Points on a hilly landscape, in no order, each with its height.
A ball rolls from a point to whichever of its 2 nearest points has the largest drop for the distance, and stops where none of them is lower. Distance is the straight distance between rows; heights are no part of it.
mib: [145 139 129  92 127 155 121 175 103  98 146  80 169 106 141 112 128 126
  65 150 130 152 106  63 142 184 104  95]  (h 674)
kogo: [116 139 141 153 122  91 151 127 133 138 185 143 162  45  88 101 155 113
 132 108 123  73 160  79  94 105 106 171]  (h 601)
noz: [140 146 151  66 115 180 138 167  96  81 168 124 221  46 131 106 160 125
  98 112 110 120 166 106 152 157 138 102]  (h 652)
gug: [127 193 135 144 167 127 125 178 166 156 111 112 104 122 181  99 128 150
 121 153 174 129 169 102  96 159 107 131]  (h 244)
Tulep: [139 132 105  93  75 140 162 138  86 114 115 137 174 104 125 117 183 127
 127 146 111 156 142 129 134  99 124 127]  (h 785)
bepil: [114 157 115 114 158 121 138 157 146 133 142 124  95 185  91 113 137 130
  97 134 115 148  94  91 155 147 114 141]  (h 396)
rif: [108 143 129  78 142 117 151 163 116 111 145 113 134 140 107 125 148 112
 100 131 138 124  97  94 157 133 103 129]  (h 329)
gagud: [125 135 126 173 124 124  97  48 146 143 132 142 103 109  68 151  90 140
 166  91 111  92 154 190 107 131 159 153]  (h 164)
neba: [160 105 115  89 136 161 165 164  97 104 142 150 189  41 150 138 136 115
 143 160 159 158 115  84 127  97 112 144]  (h 811)
Pef: [ 93 135 109 148 134 105 127 117 159 143 152 111  95 173  84 124 143 132
 100 116  92 140 100 102 117 133 110 124]  (h 450)
bure: [ 84  69 124 105 164 153  78  83 119 137 103 129  91 183 162 143 136 140
 112  90 120 128 106 181 141  80 186 112]  (h 251)
Vemo: [165 127 165 104 114 160 124 159  91 101 131 102 146 120 106 138  55 105
 128 136 123 132 107 141 182 187 126 125]  (h 598)
teg: [120 118  98 108 151 144 167 124 116 135  77 123 145 164 127 101 202 127
 104 148 173 162  95 122 111 114 147  99]  (h 648)
Pupu: [139 151 151 127  93 145 116 141 116  76 148 116 123 137 103 141  50 122
 120 153  87 121  99 125 149 167  87 138]  (h 623)
sed: [ 96 174 152 179  94  65  91 140 154 167 137 149  98  93 158 110 138 141
 138 111 134 113 197  96  82 142  94 105]  (h 351)
porid: [153 151 141  77 132 129 136 145 112 139 126 126 133  49 168 112 120 134
 149 145 184 151 144  98 115 148 124  90]  (h 240)
meves: [128 125 129  85 113 179  91 108 110 104 120 141 114 183 142 150 103 120
 125 113  80 120 131 206 165 111 177 141]  (h 706)
lalen: [145 125 139 145 104 130 136 106 140  89 155 148 146 112  94 154  80 131
 166 136  67  88 133 154 128 116  94 180]  (h 519)
fova: [135  83 113  98 159 192 115 120 108 121 102 154 103 171 126 157 126  94
 119 121 156 176  71 178 159 111 199 121]  (h 631)
tas: [148 128 103 177 179 118 100  99 154 174  74 165  55 165 172 140 119 138
 172 126 172 156 155 175  95  92 173 150]  (h 202)
ral: [121  95 153 106 127 118 151 126 119  73 153  90 193 101  73 138 137 125
 118 130  89  70  90 118 143 147  92 114]  (h 415)
Fas: [ 92 179 147 198 110 101 116 127 169  94 173 119 103 112 108 125 114 116
 104 146 103  88 102  92  76 158  80 128]  (h 422)
Buzed: [141  97 150 132 122 168 130  94 136  73 152 153 161 144  80 170  79 128
 146 106  35  77 117 161 155 119 112 176]  (h 494)
pud: [164  89 132 113 140 175 142 125  91 108 130 120 151 122 113 148  64 111
 152 128 122 114  93 159 177 137 140 162]  (h 570)
rura: [112 122 134 125 104  58 150 137 164 150 144  99 123 129 139  84 191 177
 111 138 118 171 166  49  63 138  94  69]  (h 353)
Seno: [133 141 156 105 128 144 108 183  94 103  82  77 136 154 173 113 118 109
  83 134 148 114 118 122 176 185 115  75]  (h 753)
Fode: [133 114 128 103 161 144  82  81 144 119 144 152  72 147 138 163  60 131
 161  98  97 134 134 185 135  81 163 158]  (h 97)
bezu: [104 152 150 182  84  78  95 107 149 142 125 133 126  83 146 145 100 125
 161 120 129  65 170 175 108 152 105 116]  (h 271)
Katu: [ 84 121 122 179  87  83 124  97 156 127 164 119 110 167  67 143 159 140
 104 116  59 103 115 101  90 127 106 123]  (h 496)
Zufaz: [142 115 183  67 123 134 170 140 126  65 164 118 205  69  63 121 133 125
 140 119 100  84 142  99 135 150  90 111]  (h 358)
zogi: [ 90  98 128 131 155 157  65  76 145 125 108 103  86 187 158 154  92 154
 117 103  88 105 114 187 126 116 158 113]  (h 342)
Zav: [ 86 170 138 203 116 134 108 138 168 104 152 108 114 172 133 131 115 121
  85 147  90  98  95 116 120 170  95 131]  (h 473)
Pite: [109 149 140 214  94  53  81  97 144 173 110 152  96 121 141 125 129 145
 146  99 138  99 190 146  82 130 114 123]  (h 319)
vezof: [138 107 130  98 140 128 140 102 112 140 100 117 128 103 110 132 124 120
 162 132 172 117 104 158 137 124 141 114]  (h 614)
Taze: [148 164 119 155 154 173 127 185 125 135 112  97 126 151 190 121 114 111
  90 167 172 122 109 123 155 163 133 139]  (h 566)
Lan: [167 164 108 167 148 122 143 133 130 150 152 146 156  41 141 116  97 119
 147 151 162 120 136 118 111 127 119 179]  (h 830)
sogi: [128 135 117 178 155 125  96  58 136 166 131 150  83 152  86 134 113 136
 146  85 129 116 156 171 106 102 195 175]  (h 119)
dukas: [ 97  87 117 143 159 129  53  64 144 151  94 153  76 177 180 152 138 154
 139  85 117 121 153 176  92  59 189 142]  (h 346)
tekim: [133 132  89 167 114 110 120  90 144 167  96 148  83 179 143 123 143 166
 149 142 110 190 141 126  89  99 116 135]  (h 275)
far: [ 97 118 132 113 131 101 101 105 142 130 128 147  66 162 141 154  95 133
 153  96 105 109 149 173 140  73 150 148]  (h 29)
Dile: [151  76 146  99 157 190 127 103 129  95 153 182 160 138  79 160 107 116
 151  92  65 121 124 171 173  91 161 188]  (h 451)
ruvon: [113  93  99 154  79  84 153 109 145 123 122  96 132 168 155 150 153 160
 119 160  83 112 129 122  94  77  88 121]  (h 460)
Notod: [178 107 174  67 115 146 166 149 112  79 148 140 194  89  79 130  97 121
 175 129 100 116 130 115 165 150  89 137]  (h 318)
tani: [ 91  91 100 167  84  97 103  80 139 145  95 108 113 195 141 139 155 184
 120 123  78 123 125 146  92  99 112 107]  (h 461)
Dop: [131 175 147 133 187 132 137 212 166 156 107 100 101 115 203  94 128 122
 115 151 219 125 152  95 118 173 149 124]  (h 284)
Deni: [147 119 138  81 174 144 119 192 100 122 110 116 133 110 175 110 142  99
  95 130 201 178 105  83 162 171 142  53]  (h 408)
damuz: [109  85 122 122  79  69 162  96 123 130 151  94 166  89  89 134 158 154
 132 136  93 130 118  88  95 120  95  90]  (h 350)
sufo: [149 110 100 139 157 152 106  99 129 137 100 166  72 155 175 166  91 127
 155 135 141 161 117 188 123  72 168 153]  (h 156)
kepoz: [154 151 151  89 138 158 134 174 106  98 159  86 174  86 116 115  96  97
 102 121 164 116 116 119 183 201 155 105]  (h 625)
nuf: [116 172 137 149 124  93 114 178 143 139 175 143 108  92 134 121 111  96
 123 117 132 102 149 108 141 136 107 151]  (h 210)
zunu: [134 102 115 112  75  57 172 101 151 126 143  74 156 120 117 119 181 167
 129 174 103 153 142  73  59 113 108  64]  (h 286)
sabu: [154 102 142 115 169 144 154 130 119 143  94 154 117  89 135 143 108  85
 176 134 216 140  91 160 149 118 176 128]  (h 636)
geb: [128 158 142 120 138 151 109 183 134 102 117  73 141 148 167 103 127 139
  57 151 138 142 121  73 126 206  88  67]  (h 708)
Riz: [ 87 131 145 171  89  87 103  68 153 121 134 129 111 127  87 143 111 143
 153 103  93  76 144 169  96 125 106 124]  (h 214)
zir: [103 146 129 142  80  82 104 117 116 178 108 168  96 157 114 114 169 128
 144  83 127 134 174 140 131 114 143 131]  (h 685)
Bof: [120 132 121 182 121  79 127 132 169 189 115 138 112 145 155  83 159 175
 133 128 134 179 173  65  58 146  91 103]  (h 317)
Niluf: [123 109  98 110 133 126 164 121 114 110  93  72 151 186 118 118 197 141
 103 161 129 137  97 110 124 127 122  97]  (h 595)
bavi: [159 123  84 145 136 145 153 137 107 136 140 158 156  71 144 130 122 111
 151 166 161 153 100 116 122  84 117 179]  (h 821)
Viso: [ 88 174 166 176 104  80 108 140 183 129 150 117 103 112 143 104 137 147
 119 132 114 119 150  80  58 160  78  89]  (h 381)
depu: [108  92 103 142 111 142  95  72 127 123 107 104 119 186 131 157 121 163
 115 130  69 116 105 165 121 105 127 117]  (h 409)
Zom: [151 100 124  66 146 142 143 167  71 106  98 116 158 118 131 121 149 105
 107 140 165 172  82 107 168 134 127  80]  (h 467)
ziput: [112  81 112 114  73  91 163 118 113 111 134 106 168 126 126 148 162 138
 133 146  83 105 125 117 115  86  89 103]  (h 404)
rit: [159 127 152  67 123 128 156 129 109 110 138 116 161  46 131 121 108 130
 170 151 159 110 150 123 119 139 103 119]  (h 270)
sazur: [114 111 111 160 165 135 119 151 158 177  92 108 124 155 164  98 136 152
 107 134 160 167 104  90 119 188 109  84]  (h 327)
gen: [120 152 142 105 176 141 129 201 140 129 134  89 131  99 185 103 130 115
  86 134 206 122 129  85 151 181 145  91]  (h 340)
kos: [120 170 125 120 107 160 113 117 127 131  90 138 103 197 143 124 150 125
 125 128 116 137 142 188 148 131 159 128]  (h 742)
pokip: [126  97 110 102 167 160 138 112 110 129  77 130 104 203 118 120 161 123
 109 133 158 193  71 134 142 121 165  99]  (h 671)
Les: [116 117 106 155 157 124 126 159 159 189 108 129 123 109 180  91 163 161
 116 141 166 181 133  59  90 149 106  94]  (h 269)
topun: [144  99 125 108 145 156 140  69 117 127 117 131 142 102  86 146  85 135
 179 130 134 114 111 170 143 115 141 148]  (h 594)
govav: [115 144 123 116 125 131 144 158 128 135 197 132 177  38 126 113 149 124
 109 119 135 113 147  78 124 128 114 141]  (h 620)
gok: [105 143 131 155 153 113 110 138 160 175 130 123  81 159 134 122  99 118
 121 102 151 122 124 145 151 156 148 126]  (h 433)
Pif: [137 135 116 171 136  94 110  96 161 179  62 164  59 167 159 119 133 165
 172 129 154 196 158 141  83 121 133 119]  (h 239)
Ponu: [124 150 130 127  80  83 139  97 115 162 108 134 135 130  96  90 203 140
 138 116 144 130 192 120  84 103 131 127]  (h 653)
Fizim: [158 135 126 207 153 117 113 111 158 194  71 155  71 141 184 140 133 123
 171 126 215 158 162 190 104 132 195 121]  (h 241)
ziled: [145  94 106 113 139 156 146 115 119 122 146 194 143 127  76 150 148 112
 153  99  98 142 113 154 155  81 166 189]  (h 412)
kapo: [133 116 150  68 134 166  94 101 112  77 126 114  84 186 119 157  66 140
 126 112  78 139 104 168 163 120 147 124]  (h 673)
Movog: [165  92 120  78 146 173 139 158  63  90  92 124 153 148 123 140 111  95
 100 143 149 158  71 127 188 143 143 127]  (h 517)
Rog: [136 105 103 125 104 123 150 103  97 154 143 184 133 133  70 130 178 113
 147 109 120 168 131 135 125  74 161 165]  (h 376)
sol: [133 114 141 168 117 102 166  97 150  86 169 153 156 109  66 147 124 121
 150 118  57  56 132 125 112  92  85 192]  (h 543)
ginab: [121 157 134 141 107  92 143 120 117 155 145 147 147  67 107  95 182 122
 131 108 160  94 195 104  87 107 135 156]  (h 622)
rakaz: [127 161  99 181 185 107 113 134 173 178 129 154  61 162 141 131 103 126
 138 121 150 139 121 128 127 124 142 175]  (h 462)
beki: [134 129 146 110 103 142 103 114 113  80 115 106 104 174 126 161  55 138
 140 143  77 116 103 154 149 132  93 128]  (h 646)
Gega: [131 152 117 183 116 100 121 145 131 170 151 168 113  96 146 137 106  94
 144 109 137 113 155 156 152 119 146 166]  (h 158)
tago: [118 167 131 113 115 113 133 151 125 146 119 115 126 101 161 103 145 130
 112 148 159 138 155  99 105 133 104 111]  (h 194)
Tel: [107 156 149 100 117  98 142 155 128 120 148 146 112 124 114 123 131 103
 127 112 118  99 148 141 156 118 112 156]  (h 258)
lura: [133 134  73 179 108 119 131  95 121 180 129 165 115 156  94 114 165 137
 129 123 117 177 126 110 101 101 139 163]  (h 326)
Fesa: [136 152 132 154 122  99 115 121 141 149 132 157  74 118 151 159  85 114
 172 110 137 114 158 197 153 100 161 160]  (h 107)
pugek: [149 163 138  68 138 180 134 189  99  84 177 109 183  62 136  99 122 114
  74 127 145 140 138  83 157 164 135 103]  (h 647)
muva: [125  86 117  85 136 127 158 108 106  71 121  73 157 166  86 135 146 134
 107 148  97  98  87 120 141 122 109 114]  (h 504)
gur: [136 141 118  90  97 147 141 138  93 114 104 145 138 163 136 139 147 116
 131 148 116 147 124 158 152 104 130 135]  (h 767)
godi: [123 143 139  94 110 165 148 153 121  98 190 136 205  18 133 100 167 136
  91 106 113  96 184  85 114 126 118 120]  (h 635)
Zosi: [156  84 135 110 153 194 129 126 100 119 141 138 134 144 107 156  79  91
 132 120 145 146  74 168 196 132 202 143]  (h 599)
Bize: [116 119 143 118 115 107 168 128 135 112 181 145 175  91  53 133 149 112
 143 100  98  76 136 110 136 111 104 174]  (h 573)
fidi: [170 105 122  82  97 154 183 138  86  86 146 116 212  83 112 127 155 126
 137 172 130 150 114 102 126 111 108 120]  (h 801)
gota: [104 138 123 145 151 116 120 129 153 189  91 126 104 168 145  98 157 135
 126 110 158 140 137 130 131 153 143  97]  (h 391)
duka: [160 114 129 121 155 180 137 184  90 114  98 115 136 138 177 146 103  85
 114 162 192 141  82 136 184 148 153 134]  (h 568)
zib: [117 164 117 166 141 155 114 174 149 124 120 104 107 193 174 125 111 125
  82 156 118 123 104 127 148 160 105 146]  (h 530)

For each start below, name the point where the ball stops.
Pef -> far
duka -> tago
neba -> pud
muva -> tago
sol -> tas

Call two points neighbours if one is among the 2 nearest of the other. Go from one point of each pair to the other, from neighbour to neighbour, staying as low as possible. Name the highest point that can't be avoided.
zunu and bure -> tani
tago and Les -> duka
zunu and Les -> rura
